Points on a hilly landscape, in no order, each with its height.
From any point a climber takes the steepest step (rise divided by distance) to one of its 2 nearest points. It stops when none of these is higher. Distance is the straight distance between rows; heights are no part of it.
Q_905: [-12  45   2   9  30  26 -39   3 -41  21 -19  18 -35  26 -33 -45  35   5
  10 -15 -57  22 -49 -21 -20 -56]  h=251
Q_319: [ 25 -33 -15   6  60 -18 -57 -32   7   6 -49 -51  37   2 -36  -8  11 -32
  28  20  31 -12 -23 -22  85   9]  h=443
Q_824: [ 16 -10 -17  11 -30  21 -49  54 -22  10 -46   4  24  56  21   4  13 -52
 -16 -32  44 -52  -9   5  -3   7]  h=204
Q_606: [  4  -4  13 -29  -6  27 -12 -13 -88  63  18 -41   7  57   2  18  53   1
  14   7  -2 -35 -45  -9   8 -55]  h=242
Q_40: [ 52  18 -13 -31 -42  62   8  13 -73  19  34  46 -29  22   8  24 -10 -33
 -19 -23 -20   8 -26  26 -40 -43]  h=63
Q_115: [-42   8  19  22  25 -67 -22  26  85  -7 -24 -42  19  -9  -9  14 -40  21
  11 -22  39   1  48  -8  -6  13]  h=560
Q_545: [-29  35 -14 -19  35 -64 -15   1  85  -9 -31 -28  13   3 -30  29 -89  15
   9 -51  68  -5  51 -35 -17  33]  h=535
Q_101: [ 44  11  20 -22  21  39  19 -72 -84  14  18 -19  -4   6  24  20  68  -6
   7  39 -31  -8 -58   0  59  -7]  h=462
Q_584: [-47  29  -3 -32   0 -22  30 -14  43  -9  31  44  13  12 -17  21 -29  70
 -66  12  39 -28  47  -4 -76  15]  h=628
Q_204: [ 16  61 -16  -9   9  59 -27 -20 -74  11 -18  49 -20  23   4   6  40 -25
   4 -12 -30  43 -55  -5 -16 -40]  h=155
Q_155: [-32  60 -18  11  31 -17  61 -50  13 -58  10  99  24 -22  16  -8  -5  53
 -25  30  -5   4  54 -20 -35  20]  h=595
Q_567: [ 45  25 -21 -11  58 -25 -15 -29  21 -12  40  10 -11 -28 -77 -19 -71  12
 -18 -23 -24  15 -22 -10  13 -23]  h=288
Q_886: [-35  18  17  25 -31 -11  46  27  18 -25  37  41 -23  -9  25 -18  -7  38
 -18   2 -19   0  46   8 -51 -10]  h=577
Q_142: [-30  31 -25   5  48 -18  56 -48  43 -21  -8  83  35   3 -35   8 -32  77
 -27  83   5 -30  60  -1 -36 -10]  h=555
Q_812: [ 15 -31   9 -39 -96  37  35  39 -42  32  31  -1 -28  17  54  20 -10 -49
  -3   2  25  10  26  26 -37 -15]  h=47
Q_864: [-46 -21  27  52 -14 -23  46  17  38   2  23 -25 -33 -33   2 -53  39  31
  47  -2 -73  38  18  25 -20  20]  h=164
Q_149: [ 55  56  28  16  60 -51  -7 -33 -11 -40  11  22  34 -33   0   6 -23   3
 -22 -44   7  -4  -5 -35  38 -12]  h=374
Q_71: [ 11 -43  -5   4  36 -21 -19 -14  48   0  36 -39   0 -54 -60 -35 -19 -10
  38  11 -32  44 -12  36  29   7]  h=176
Q_328: [  0 -90 -31  -5 -13  21 -33   8  -5  76 -44 -66  11  46  -7 -26  29 -31
   6  28  28 -56 -41   7  52  -1]  h=335
Q_398: [ 55  33 -40 -23  35   2 -13 -55 -23 -36  33  42   6 -19 -11  45 -51  -4
 -81 -20  11  -3 -59  13  27  33]  h=41
Q_22: [ -9  -2  32  12  14 -49 -16  17  28 -19  13 -32  26 -38   4  -7   2  13
  10 -12  25  -4  30  -8   6   4]  h=533
Q_468: [ 28  35  -4   4  71 -22 -64 -42 -47  -1 -16   9  31  28 -36  39   4   9
 -18  -6  10  -6 -41 -33  73 -43]  h=190
Q_107: [ 61  16   0 -14 -20  50  43 -48 -78 -13  13  21 -15 -24  42  33  61 -33
  16  14 -25  20 -23   6  42  16]  h=375
Q_287: [-57  52  -5  23   8  -6  70  -6  27 -36  -1  93 -20  -5   5 -29   0  57
 -15  19 -24  11  52 -18 -73   7]  h=649
Q_679: [ 34  34 -29 -21  64  -7 -53 -25  23   1 -16 -21  -1  28 -85   7 -90 -17
   2 -21   2   6 -29 -24  31 -35]  h=259
Q_119: [-17  -2  18  51  17 -17  17  12  27  -6  33   3 -36 -31 -28 -60   7   9
  20 -23 -85  28  -3   5 -12 -17]  h=129
Q_631: [-15 -60 -48  36 -20  32 -76  43   6  48 -51 -26 -21  49 -48 -21 -12 -22
 -20  15 -13 -18 -43   0   8 -20]  h=363
Q_634: [ 18   2  29 -20 -37  40  10   3 -70  77  -6 -27 -38  47  -2  -2  41 -11
  37   5 -41 -18 -40   4 -25 -39]  h=177
Q_885: [-47 -15 -41 -21   2 -24 -35  20  85   0   3  -2 -23  -5 -23  -4 -76  37
 -38 -32  34   4   9  18 -59  39]  h=630
Q_103: [ 51  57  13  20  36 -16  34 -29 -42 -40  33  68  32  -4  39   3  17   6
 -30 -48 -10 -23   1 -26  13 -10]  h=441
Q_4: [ 33  12   1  19 -24  25  69  -6 -52 -26  10  39 -25  -5  30 -36  42   3
  26 -16 -39   8  24 -26 -19 -22]  h=417
Q_311: [ 30 -19 -16 -13  49 -33 -39 -11  49 -26 -27 -54  39 -27 -12  13 -49 -37
  20  -7  55  13  16 -10  70  27]  h=482
Q_575: [ 46  14 -37 -15  33   7 -47 -13 -17 -19   5  20  18  -3  -4  21 -24 -36
 -52  -9  20  -3 -51  18  26   8]  h=58
Q_243: [-67 -62  41  26 -23 -36  40  20  68  22  31 -44  -2 -12   8  18  11  68
   7  50 -18   2  46  19  -5 -13]  h=43
Q_788: [-82  17   0   3 -16 -20   6  31  78   8  -5  23 -19   9  -5  10 -32  57
 -64   5   7   4  13  15 -84  24]  h=678
Q_719: [ 51  14 -41 -11  29  -9  21 -46  -1 -55  66  48   7 -40  -3  17 -49  18
 -42  10   0   1   2   5  35  19]  h=26
Q_909: [-27  16 -12 -36   8 -17  -5 -21  34 -44  30  42  30 -21  20  22 -24  26
 -53  12  65  -2  28   8 -21  27]  h=594
Q_849: [ -5  24  -2 -24 -24  25  15 -12 -20 -58  15  36  24 -29  75  35  25 -25
 -23  24  33  31  15  19  10  37]  h=515
Q_388: [ 17 -76 -55  11  19  23 -55  -7  14  56 -58 -49  32  39 -48 -11   3 -25
   9  30  46 -31 -10 -17  79 -17]  h=392
Q_450: [-20  10  33  32 -19 -20  -6  44  10 -17  12  -2  -5 -10  24 -14  -1  23
  -4 -25   0 -13  11  -1 -33   1]  h=512
Q_8: [ 29  -4  35   6 -26  -2  45  -3 -57 -29  56   4  38   1  58  32  38  13
  -1 -11  18 -48  33  -1   2 -21]  h=108
Q_314: [-34  51  -9 -55  48 -45  11 -49  98 -24 -15  -4  16  -9 -41  30 -78  28
 -16 -11  53  19  57 -28 -40  34]  h=511
Q_80: [ 48  15  -5  21  47  -8  11 -35 -10 -26  49  18 -13 -36 -52 -45 -20  12
  -4   1 -58  10 -18 -15  18 -52]  h=316
Q_370: [  4 -11 -22  15  13  14 -78  34  -2  22 -16   6   3  38 -45 -10 -22 -15
 -17   2   1 -26 -44  -7  -1 -33]  h=299
Q_284: [-32 -24  35  34 -41   1 -23  53   4  43 -72 -60 -19  27  -7 -24  48  -2
  31 -25 -44 -28 -40   5  -5  34]  h=754
Q_928: [-48 -20  38  22  10 -32 -11  12  42   9  -7 -44  -5 -40  -6 -45  41   0
  51   4 -37  31  -3  28   6  45]  h=193
Q_317: [-14   7  -6 -48 -53  37   3  17 -14 -19 -21  22  -4 -25  70  25  25 -54
   8  20  44  53  13  21 -27  25]  h=489
Q_505: [ -8 -25  41   7 -58   2  74  22 -47  -1  38   8   0  19  43  19  31  39
  13  21   1 -37  67  -7 -16 -30]  h=81
Q_105: [-26 -30  27   5 -50  -3 -11  46  -7  29 -60 -55   5  17  37 -18  51 -27
  37  -8  22 -41 -13   2  -3  51]  h=540
Q_528: [ 23  -3   2  11   8  -2  40 -22 -24 -45  54  23  -4 -29  14 -41  14  11
   8  17 -40  10  16  -3   7  -9]  h=354
Q_678: [-73 -13  42  39  12 -63  46  14  95   5  19 -12  -3 -17 -21  25 -22  71
   4  36 -31  26  54   6 -13 -20]  h=38
Q_63: [  8 -31 -71  22  33  -1 -57  16  92   9 -67 -35   9  22 -63 -16 -82 -37
  14 -26  35  11   9  -9  37  24]  h=211
Q_955: [  0 -18  57  18 -78  22  25  55 -31  37 -13 -29 -48  14  15   5  18   4
   9 -27 -38  -2  -9   7 -44   1]  h=160
Q_448: [ 21   3  38  -4 -11  -3 -16  29 -50  -4  -7 -20  40  22  46  26  43 -23
  -2 -28  36 -49 -13  -4   2 -11]  h=150
Q_349: [-20  15  30  50  -2   9 -45  45 -30  45 -62 -25 -28  42 -30 -28  36  18
  18 -24 -61  -7 -50 -15 -13 -27]  h=428
Q_765: [ 34  39  16   2  54 -62  23 -48  24 -45  19  -3  26 -50 -33   8 -59   8
  14 -14   1  18  34 -32  55 -10]  h=345
Q_64: [  7 -45 -21  -7 -21  42 -54  16 -52  55 -46 -16  23  61  11   0  35 -50
  -5  13  33 -43 -32   0  18 -14]  h=264
Q_829: [ 26  54 -48 -18  23  56 -40 -24 -59  -6  -7  61 -13  20 -14  29   5 -40
 -43  -2 -11  28 -74  20   2  -1]  h=95
Q_532: [-40   8  23  31  44 -63  63 -37  68 -22  28  15  13 -31 -33  -8 -29  46
  34  40 -22  27  84 -18  21 -27]  h=32
Q_177: [-20 -49 -22  21 -51  16 -41  69  24  22 -34 -20 -29  10   5 -30 -16 -31
 -12 -13 -18   0 -26  26 -16  13]  h=459
Q_144: [ 54  12  35   3  48  -9   5 -55 -58 -11  15 -18  30 -14  21   7  54   1
   3   6 -13 -20 -35 -19  64  -8]  h=557
Q_493: [ 25 -11 -72   7  43  11 -68 -13  58  15 -69  -7  17  44 -89  -2 -71 -34
  -2  -4  34  -4  -8 -35  52 -17]  h=228
Q_674: [-39 -33  21 -13 -37   1 -28  45   1  12 -48 -30  20   0  71   1  42 -19
  19   7  52  -5  32   0  -9  36]  h=554
Q_908: [ 32  11  34   9 -31  38  33  12 -55  32   0   6 -48  18   9 -22  43 -17
  24 -22 -51   4  -9  -6 -38 -43]  h=292
Q_703: [-23   0 -35  -9 -36  16 -43  50  10 -15 -21  27  20  21  43   8 -25 -32
 -40 -35  68 -27  -3  18 -43  38]  h=165
Q_469: [-41 -51  53  21 -62 -12  74  30   0  23  33 -47 -10 -16  36   5  28  54
  12  34 -25 -22  39   8 -16 -13]  h=57
Q_19: [ -5  -8  21 -20 -45  36  37   0   1  -7   4 -14 -33 -46  21 -39  59 -35
  61  24 -24  40  12  18 -24  39]  h=273
Q_815: [-11  -7  25 -12  -4  13   6 -10  -3  26 -11 -54  -7 -25   1 -61  62 -30
  70  19 -29   3 -45  23   6  53]  h=229
Q_744: [ 45  -6  -9 -34 -76  50  50  17 -61  -3  57  46 -15  17  36  38 -24 -33
  -1  -7   6   1  24  27 -43 -19]  h=20
Q_357: [-43 -50 -20  15   0 -15 -31  46  83   5  11 -38 -22 -25 -23 -10 -58   8
 -10 -17  16  28   6  27 -16  11]  h=596
Q_777: [ -13  -18   43  -15 -104   21   36   65  -20   33   -5   -1  -41   24
   57   38  -14   -9   11  -19   -1   18   47   12  -63    2]  h=82
Q_337: [ -4   1  -3   6  46  -3 -63 -17 -32  31 -20 -27  17  33 -60  -4   6  15
  18  10  -9 -14 -34 -20  42 -56]  h=240
Q_384: [-63 -84   2   7 -43  -3  -2  52  57  22  10 -52 -37 -23  11 -16 -13  -1
   0   6 -28  36  -7  50 -15  17]  h=546
Q_941: [ 32  -4  -2 -60 -14  51  -5 -42 -96  49  -4 -29   6  41  20  46  64 -22
  14  28  10 -14 -67   8  36 -10]  h=352
Q_449: [-10  33 -18 -23  -1   0  26 -43  -4 -62  33  70  24 -13  55  56   3  11
 -68  22  41   7  16   9   7  52]  h=558
Q_271: [ 29  18 -28 -30  46 -40 -30 -10  53 -29 -11 -23  26  -5 -18  33 -85  -2
 -14 -38  65 -18  18 -17  23  22]  h=507
Q_760: [ 12  54 -16  29  17 -12  73 -24 -22 -69  10  99  14  -6  48 -19  26  27
  -9 -11 -21  -2  37 -41  -3   7]  h=531
Q_657: [ 15 -43  -5 -21  25   1 -21 -22   5   1  11 -59   7 -47 -22 -30  27 -31
  37  35  -8  24 -36  22  43  15]  h=194
Q_3: [ 37   1   1 -32 -50  56  65 -26 -43  -1   2  22 -44 -43  33   4  58 -31
  67  19 -15  49  17  12 -10  24]  h=311

Call two points neighbours if one is among the 2 nearest of the other. Go from one point of each pair to the other, from neighbour to neighbour, staying as high as possible. Name the lowest point that can't be avoided.
Q_4 and Q_788: Q_567
Q_287 and Q_788: Q_142
Q_788 and Q_115: Q_450
Q_674 and Q_284: Q_105

Where does a climber stop that starts at each point below?
Q_19: Q_144
Q_532: Q_287
Q_575: Q_284
Q_337: Q_788
Q_849: Q_788
Q_493: Q_4
Q_812: Q_4
